Points, in no order, along strands that fork and pass close to each other.
Points whose rows are less than 84.9 apart are linked; no others are.
Z_957: [ 15  31  -7  -4 -22  22 -13  -1   0  25 -17 -45 -13  -5  -5  -1  -4  38
 -34 -19 -11  -5 -18  -5 -19  18  -3  38]
Z_271: [-19 -13 -17   1  28 -27 -14  -3 -10  -4  37  16 -12  27 -15   5  31 -58
  -5   9  16  -1   8  12 -12 -14  17 -15]
Z_829: [  4 -23   1 -19   3  -9   9 -29 -10 -12  -4  32  -8 -46 -13 -13 -17  10
 -30  17  24   0 -10   7  27  47  22  20]
Z_701: [-14 -25 -30 -24   6  -1 -20 -12   3  14   5   6  11  37   8 -21 -11   1
   8 -14  -7  42  -2   1 -22 -27 -16 -10]
Z_385: [-16 -15   4   1  -6   7   9  32  11   8  35 -27  19 -44 -36 -43  19   1
 -39  -7 -18  21  -2  -3   4  41 -10  29]
Z_970: [ -7  -4  34  39  15  -1 -28  19 -12  -1  -8 -30  -9 -28 -11  27  22 -17
   6  12  -2 -22  44  -6  11 -10   1  19]
Z_31: [ -3   7 -26 -15 -12  18  24 -16  20  26  -7  -5  -7 -29  -8 -19  -7   3
 -15  -5 -10  -9 -19  -4  10  51   4  22]
Z_264: [ -7 -30 -34 -12  22 -28   8 -25  -1   9 -14  24  -6  -8 -14  38  -6 -17
  -5  -3 -18  20  12 -20  26  10  32  -2]
Z_96: [ 19  -3  16  17  11 -16  27  28   0 -14  -8 -11   6 -44  23   2   9 -12
   9   7   8  -5   3  -8  38  35  11   4]
Z_394: [ -9  17  21  15 -29   6 -11  13  -9 -24  18 -18  -9  37   4  16  35 -32
  -6 -14  23  -5 -12  19 -37 -54  19 -20]
Z_724: [ 25   2 -19 -12  -2   0 -10 -24 -13 -31 -23  -2  25  17  29  36   3  14
   7   0  -4   3 -16 -18  -5 -45  11 -20]
Z_358: [ -7  -5 -18  -8  22   0  10 -39  -2  -4   5  52   9   9 -17   5 -14  -3
   8  21  -4 -30  19 -14  13   8   8 -20]
Z_69: [ 15  -7  -9  -2 -22  13  -8 -14   1 -23  -5   8  17  41  38   5  -5  14
  13  -7  12  26 -31  -7 -21 -50  -1 -30]
Z_201: [ 16   5 -29  -5  -7   5   7   5  -6  20   6 -30  41 -22 -27 -10   0  27
   5  -7 -30  19   3 -25  25  16 -27  -9]
Z_538: [ 31 -12  -5  -3   1 -10  16 -13 -21 -27 -21   8  14  -8  42 -16  10  -3
  30  23  17   0  -1  12   6 -10 -11 -23]
Z_930: [-23 -14  24 -11  -4   1  18  -4  -3   0  35  -3  -6 -42  -1 -48 -17   1
   2  -3   7   2   3  -1  18  21 -26  27]
Z_547: [  7  15  42  15  -3  14  21  14  26 -12   8  12   5 -13  18  21 -36  15
  13 -16   5 -12 -18 -21  16   9   4   5]
Z_409: [  4 -41 -31  -4  -3 -27  -5 -19 -22  16 -30   5 -22  16   2  27   8  -3
   1  -2  -9  36   9 -20   8  -3  21 -12]
Z_862: [ -8 -17 -18  -3  46 -20   1  -5 -11 -14 -11  -1   4 -11   8  14  28 -39
  32  17 -11 -12  40  -5  11 -19   6 -15]
Z_674: [ -1 -34   0  -2   7 -22   6   4 -24   2 -11 -22  -5 -25  15 -11  -7   3
  -6 -14  -8  50  -2 -21  14   3 -15  11]
Z_120: [-20  -8  22  -2 -23 -12 -17  40  -1  29  -5  -6 -29  14 -29   0  14  25
  -4 -16   4  46   1  15   2  -4  -6   1]
Z_97: [-25   8  27  23  19   0 -48  14   0 -17  29 -13  -9  19 -10  15  18 -33
 -37  10  19 -17   8  21 -31 -46   6  20]
Z_48: [  5  -5 -22 -13  39 -10  11 -22   3  -8  -7  38   9 -18  -8  30 -13  -7
   7   9 -17 -19  10 -23  27  18  30  -2]
Z_764: [-24  -7  20 -14 -29  22 -22   4  -4  20   4  14  -6  27 -19   4  -8  38
  40 -13   3  24  15  -6   8 -33 -15 -19]
Z_357: [ 20   3  47  11 -44  14  18 -12   1 -34 -13   9  -3   6  39   7 -26  18
 -11 -11  24  -1 -23   8  -6 -34  -2   0]
Z_188: [-30  -2   8  -8  24   9  12  -6  10   7   1   5 -14 -23  -2  18 -31   4
  35 -16 -35 -13  20 -24   2   3   2  14]
Z_857: [-12  12 -17   1 -11 -17  19  32  34  19   2 -16   5  10 -21 -25  10  -7
   6  -5 -21   7   3  19   2  16 -15  -7]
Z_239: [  3 -16  -2   3 -24   7  39 -15  21   8  -7  22 -10 -26  -7 -21 -10   6
 -12  10  12  -9 -17   3  32  69  23   5]
Z_467: [ -7  -4 -20 -27  -7  20 -24 -14   5  21  11   2   9  44  11 -43 -31  18
   1 -23   1  23  -9  17 -24 -14 -25   2]
Z_687: [-36 -17   2 -24  -6  29  33 -21   6  32  22 -10 -11 -43  -8 -46 -11  -1
  17 -16 -18   8   8 -17  20  26 -35  10]
Z_705: [  3 -10  -6  21  25  -7  16  30   9 -13  -3 -24  32 -55  -6 -16  31 -37
  -3   5  -8  -6  17   2  28  42  13   7]
Z_678: [ 25  28  23   0   5   6  -3   8   2 -48   0  -2  21 -10  37  -6 -16   4
 -28   8  17 -11 -22  34 -15 -26  -5  23]
Z_405: [ 25   2  -9  -6 -14  -3  18 -14 -21 -21 -19 -19  13 -14  31 -37  -1  11
  19   4   8  12  -9   6   6   7 -33   7]
Z_320: [-11 -11  23   1  -8   6  -8 -12  -9  21  19  29 -16  22 -27  16  -6  24
  30   4   3  -6  29 -17   7 -16  -2 -19]
Z_562: [ 13  19  24   8  18  11  -2  -9   2  -2   5  25  -7 -23   1  16 -20  14
  -1  25  26 -53  10  -2  16  22   9  10]
Z_9: [ -1  18  17  40  22  11 -33  10 -11  -3   4 -22  14 -11 -15  18  27 -36
   7  24  17 -29  25  -1   9 -21 -14   7]
Z_913: [ -2 -15 -14  -5  -1 -14   1  12   7 -17   4  12   9  45  29 -20   7 -15
   0  -8   4  45 -26  16 -33 -46  -5 -18]
Z_670: [-11  25 -14 -10 -19  35   9 -16  21  30  -1  11  -6  20  -6 -20 -39  26
  18  -3 -19 -33  -5   3 -16  25 -23   0]
Z_105: [-16   5  13  -3   3  20  15   2  23  26 -18  33 -10  36 -12  16 -33  13
  20 -15 -16  10  -9 -16   3  12   8 -31]
Z_44: [ 11  -1  -9  31  18 -16  -5  26   3   7  -7 -13  19 -28 -26  -1  51 -45
  -8  23  11 -21  25  11  27  26  12  -8]
Z_3: [ -1   1 -17 -14  11  19  -2 -28 -18  24 -20 -12 -10 -18   6  10 -22  19
  14 -14 -30  -3   8 -26   5  10  -5  19]
Z_242: [-26  -6  10   5  30 -15  15   8  14  -4  -1  -3 -17 -12  16  15  -4 -32
  33  -3 -20 -14  27 -10   2  -7   7   4]
Z_268: [-19 -28  -1   2 -20  -1  20  30  14  33   2 -37 -19 -34 -34 -29  24  -3
 -27 -20 -14  33  -4   3   4  51   5  25]
Z_928: [  9  22  16  17   2   3 -16   0  -1  -4  18   4  -2   3  -4  15   3  -5
  10  25  29 -38  10   1  13  -9  -8   1]
Z_974: [  8  -2  55  19 -21  14  23   1  12 -23  -4  18   1   4  31  16 -35  19
  15 -12  15   2 -19 -16  14 -18  -4 -15]
Z_338: [ 27  14 -38  -4  -3  -1   6  10   7  12   2 -19  35 -15 -23  13   7  26
  -9   2 -23  -2   0 -24  17  26   1   9]
Z_136: [ -5 -35  34  18  13 -27   0  17 -19 -16 -10 -29 -12 -26   9   5   7  -3
   6 -10 -10  42  15 -14  15 -10  -1   6]
Z_514: [-10  15 -28  -9   6 -23 -12   9  14   6   9  -8   8  19 -29   1  15  -3
  -6   6 -24  -9  15   7 -17  -9  -1  -4]
Z_501: [ 17 -22 -14   3  -8 -16  -1  -4 -10  14 -35 -10 -18   7  19  21  -4   5
  -6 -14  -3  41 -13 -13  10   9   8  -4]
Z_949: [ 11  13 -12   1 -24  -3 -10   1   3 -11 -34 -28   0  28  15   3  10   7
 -14  -5  -7   4 -12  16 -37 -28  -7   7]
Z_227: [ 16  14  -1   3 -39  12 -25  -4  -5  11 -41 -44 -10  20   8   0   0  28
 -34 -20  -5   9  -9  18 -34 -13  -1  24]
Z_723: [ 25  42  -5   0  20   3 -14  16   8 -39  -2  -9  46 -16   9 -13  -1  13
 -24  10   8 -30 -11  17  -9  -1  -8  15]
Z_780: [ 10  -7 -14  20  30 -29  -3  12 -18 -12 -19 -11   7  -6   3   8  57 -58
   9  21   7  -4  13  13  13  -4   6 -30]
Z_129: [ 28  42 -27  -3   1  -1 -14   7   4 -11   4 -17  44  -7 -21  10   4  36
 -15   7 -18 -29   0 -10   3   3  -6   9]
Z_646: [ -5  19  20  27   6   7  15   7   0  -7  38  30  -5  42  13  11  11 -55
  15   3  35  -6 -33   6   0  -9   3 -38]
Z_112: [-15  24   9 -16  -2  27  -9  -8  30   9   5  18   2  28 -11   4 -38  27
  18 -14 -13 -22 -10  -7 -13 -11 -12  -6]
Z_612: [-18  -1   9   1  22  11  -5 -27   0  12  26  52  -7  21 -36  22 -28  10
  17  10  -9 -25  33 -28   4  -8   6 -17]
Z_113: [  4  13  18   4  11   7  20   8  20  -7  15  25  -1 -24   7  14 -31  18
  -3   2   2 -27  -8 -18  16  36   7  14]
Z_657: [  2  17 -26 -16 -22  26  -1  -3   5  50   3 -24 -13 -12 -16 -24  -7  18
 -29 -23 -13   6 -11  -5   4  37  -7  21]
Z_690: [ 10 -16 -15 -19   2  -5 -24 -31 -22 -22   7  42  -8  24  20 -15  -4  11
 -22  36  29  -9 -11  19 -30 -17   1  -3]
Z_81: [ -2  10 -38  -1   1 -26   3   1  -4  18  -3  -4  -5  17 -30  23  39 -15
  16  14 -22 -17  25  -6  -3   0   9 -14]
Z_273: [ -1   2 -11 -13  18   0 -21 -25 -15 -22  10  37 -15  26  18   7  10 -15
 -14  33  21 -35  -5  22 -38 -24  20  -6]
Z_703: [  6  -5  26   1 -15  18 -14 -26  -6 -26   2  31 -10  22  23   2 -30  29
 -18  16  25 -12 -16   2 -24 -22  -4  -3]
Z_649: [-29  -4   0 -22 -11  13 -29  13  -5  47 -17  -9 -16  25 -21   1   0  25
  24 -31 -13  41  11  12   5  -8  -7  -2]
Z_574: [ -3  -3 -21 -15 -13  22  -8 -38  -5  24  -6  10  -7  27  10 -41 -35  14
   2  -7  -1  -6  -3   5 -26  14 -19   3]
Z_204: [ -2  -7  -9  -3   6   4  21  11  26  39 -20  18  -6   8 -10  32 -19   9
  25 -25 -29  19  -9 -32  26  24  18 -21]
Z_550: [-15   1  14  10  22  -9  -2   6  -6   7  50  37  -8  38 -21  15  13 -45
  20  -3  28  12  -8  -5   2 -11   8 -37]
Z_965: [  6  29  20  25 -12   4   0   4  -8 -18  25  -5  -9  38  11  34  24 -39
   2  -2  31 -12 -30  15 -21 -28  23 -27]
Z_39: [-17  20  -3 -10  17  -6 -18 -14  13 -14   4  13 -20  15  -2   6 -11  -1
 -16  19   0 -44   9  21 -42  -9  10  25]
Z_577: [-13  -9  20   3 -29   2   3  61  12  34   1 -19 -21 -11 -26 -18  12  24
 -12 -17  -1  40  -8  17   6  32   1  10]
Z_529: [ -9  -6 -35  -7  -7 -14  14 -11  -1  18 -28 -12 -10  21   3   1  29 -12
  52  11 -27 -12  29  -2  -9  -3  -6 -23]
Z_318: [  2  -8   7   3   6 -21   7  16   4 -29  21  24   3  27  35  -9  -1 -25
 -28   7  15  28 -27  26 -21 -29   4  -7]
Z_98: [-26  -3   9  -8 -16   6   8  10   6   9  42 -21  -1 -30 -32 -66   5   9
 -32   1  -7   4  -2  17  -1  30 -31  33]
Z_454: [ -2  -1  39  21  -2 -12 -14  25  -1 -12  -4 -28   2 -11  -2  31  12   5
  -6 -13  -5   6  17 -18  10 -26  13   3]
Z_68: [ 47   0  15   8  -2 -21  17   4 -21 -18 -24  10   8 -29  24  -3  13   1
  12  21  32 -14  -7  12  33  14   0 -22]
Z_962: [  8 -10  -1 -12  -1   7 -11 -22 -15 -18 -19 -12   8  -5  15  23 -18  24
  19  -6 -11   1  10 -27   3 -28  -7  -1]
Z_660: [ 26   1  -1  -6 -22  19   3 -23 -25  11 -20 -39   1  -1  33 -49 -12  18
   9 -20  -3  17  -8   2  -6   2 -40  12]
Z_383: [-26   0   4  16  31  -4 -35   8 -19 -12  45   1 -12  32  -6  14  30 -58
 -16   8  18  -2   4  16 -36 -44  12   0]
Z_698: [ 17   5 -42 -16  27  -7  16  -2   8  -5 -12   0  25 -40 -22  18  12   4
  -9   5 -15 -16   9  -6  25  35  33  11]
Z_605: [  4   1 -11  11 -29 -18  10  30   7  10   9 -33  26  -8 -25 -33  19  10
   1  -1 -20  18   5   6  13  28 -32 -11]
Z_77: [ 17  -5   5 -12  18   1  -1 -12  -8  -8  -2  24  -8 -63 -12   0  -6   9
 -18  23  29 -29   7   9  15  44  31  18]
Z_971: [  1  11  11   7 -46   8   5   9   9 -28 -24 -13  -9  27  22  19  15 -12
 -12 -12   6  -1 -10  28 -41 -55  14  -6]
Z_381: [ 10   4  14  -6   9  -6   5   8  -2 -38  -5   9  -2  -1  41 -11 -19  -3
 -38   4  13  18 -34  37 -27 -19  -1  26]

A fork is a point with three links. Follow the links from the first point to the second and name the forks in between, in order.
Z_857 / Z_574 | Z_338 > Z_913
Z_105 / Z_81 | Z_913 > Z_338
Z_385 / Z_409 | Z_48
Z_48 / Z_113 | Z_562
Z_538 / Z_112 | Z_913

A fork is a point with three links, a tip a point with one. Leave the first point through the second and follow the links. Name the first fork or tip that comes.
Z_69 / Z_724 | Z_660
Z_957 / Z_227 | Z_97
Z_204 / Z_105 | Z_913
Z_577 / Z_120 | Z_48
Z_971 / Z_949 | Z_562
Z_649 / Z_120 | Z_687
Z_913 / Z_701 | Z_204
Z_529 / Z_81 | Z_338
